Points, in no order, along strands that fork, close into loops and pass close to each other.
In the rows, zero is written as 100.
Points whose rows are less than 61.4 apart are linked; no others are. Some points are linked to none.
z_654: 95,92,62,141,82,87,72,86,102,106,99,126,159
z_594: 134,71,120,104,58,102,165,97,76,147,109,106,65
z_211: 92,79,59,125,54,87,114,59,88,129,115,92,142
z_782: 70,128,102,69,147,102,74,114,91,90,100,97,96
z_550: 70,134,109,50,166,73,82,92,101,85,111,81,88
z_262: 109,72,86,123,73,124,95,76,72,109,102,129,151
z_79: 82,132,121,94,143,93,69,149,131,78,86,86,79
z_666: 88,99,148,130,119,82,119,168,136,91,67,83,72
z_151: 67,132,155,117,157,113,83,150,97,119,93,130,108
z_811: 125,59,123,92,78,93,153,145,97,102,78,76,38
z_9: 95,82,64,135,69,85,92,73,95,119,104,114,155
z_272: 113,115,64,43,116,118,71,49,73,59,125,80,102
z_378: 87,117,100,111,111,91,68,136,135,90,81,107,96
z_890: 110,103,131,53,127,138,121,117,58,102,105,102,57
z_26: 115,78,102,117,83,141,108,86,61,116,101,139,131
z_375: 63,172,132,89,171,75,54,108,139,88,99,82,100
z_175: 71,89,89,124,74,67,139,99,100,152,113,77,96
z_200: 81,177,114,87,168,59,52,93,143,79,107,76,75
z_786: 122,82,104,116,43,113,165,57,66,155,134,99,97
z_271: 114,67,84,98,58,119,122,82,88,107,96,114,104
z_429: 129,74,94,80,56,176,117,64,75,64,122,107,99
z_724: 79,109,118,88,140,116,88,136,82,106,93,117,90
z_838: 83,79,71,118,57,83,134,70,84,145,117,84,119
z_133: 111,101,71,82,105,146,62,68,60,69,113,106,145
z_474: 125,76,69,93,67,146,81,68,78,70,109,109,133
z_853: 93,74,88,109,70,65,115,118,125,114,87,88,84
z_843: 121,63,93,113,33,132,147,47,78,118,129,104,111
z_253: 141,66,133,86,74,109,159,134,82,115,88,92,37
z_49: 111,107,61,101,99,111,53,96,91,78,96,115,126
z_621: 55,163,128,93,166,93,56,117,125,95,100,100,112
z_996: 76,141,160,115,152,95,86,161,143,76,71,73,83
z_426: 99,116,63,141,91,77,56,93,125,103,95,126,147
z_995: 94,89,88,105,90,89,87,128,125,95,79,105,89
z_413: 117,70,64,95,56,113,99,80,96,93,96,106,110
z_14: 94,79,129,125,98,71,128,153,131,105,75,83,72
z_440: 79,138,110,50,171,42,86,76,124,81,110,79,83
z_819: 118,92,52,105,75,93,69,95,110,83,90,109,111
z_978: 106,128,70,137,98,78,46,107,138,94,89,121,116
z_874: 107,110,81,26,147,49,95,26,103,74,117,83,93
z_202: 117,65,106,99,64,115,137,100,84,126,96,117,84
z_417: 71,122,127,108,140,113,81,139,96,110,89,127,109
z_635: 84,118,168,129,142,94,113,175,130,85,67,82,77
z_535: 132,56,88,109,39,152,124,50,81,85,124,109,120
z_21: 94,69,100,113,73,70,140,117,111,129,91,89,79
z_758: 122,81,82,76,71,163,96,71,71,68,113,106,110
z_317: 87,166,111,73,174,35,68,69,142,79,110,76,78
z_389: 109,67,125,111,85,68,156,152,116,106,73,67,52
z_97: 141,78,119,110,44,124,164,73,73,146,124,116,81
z_651: 103,125,60,87,126,116,42,79,73,69,112,107,137

A piece is two or more points that can be reached from each other along the links. Count, over all rows, the pieces, the separate loops (a circle has one, a figure eight two, a Y none), the forks (points with three links) and the tips (points with one).
pieces: 3
loops: 2
forks: 3
tips: 5

A fork is a point with three links, a tip a point with one. Leave the first point through the second and follow the links. Name the first fork or tip that comes.
z_440; z_550: z_151
z_97; z_786: z_474
z_9; z_654: z_978
z_782; z_550: z_621
z_978; z_426: z_9
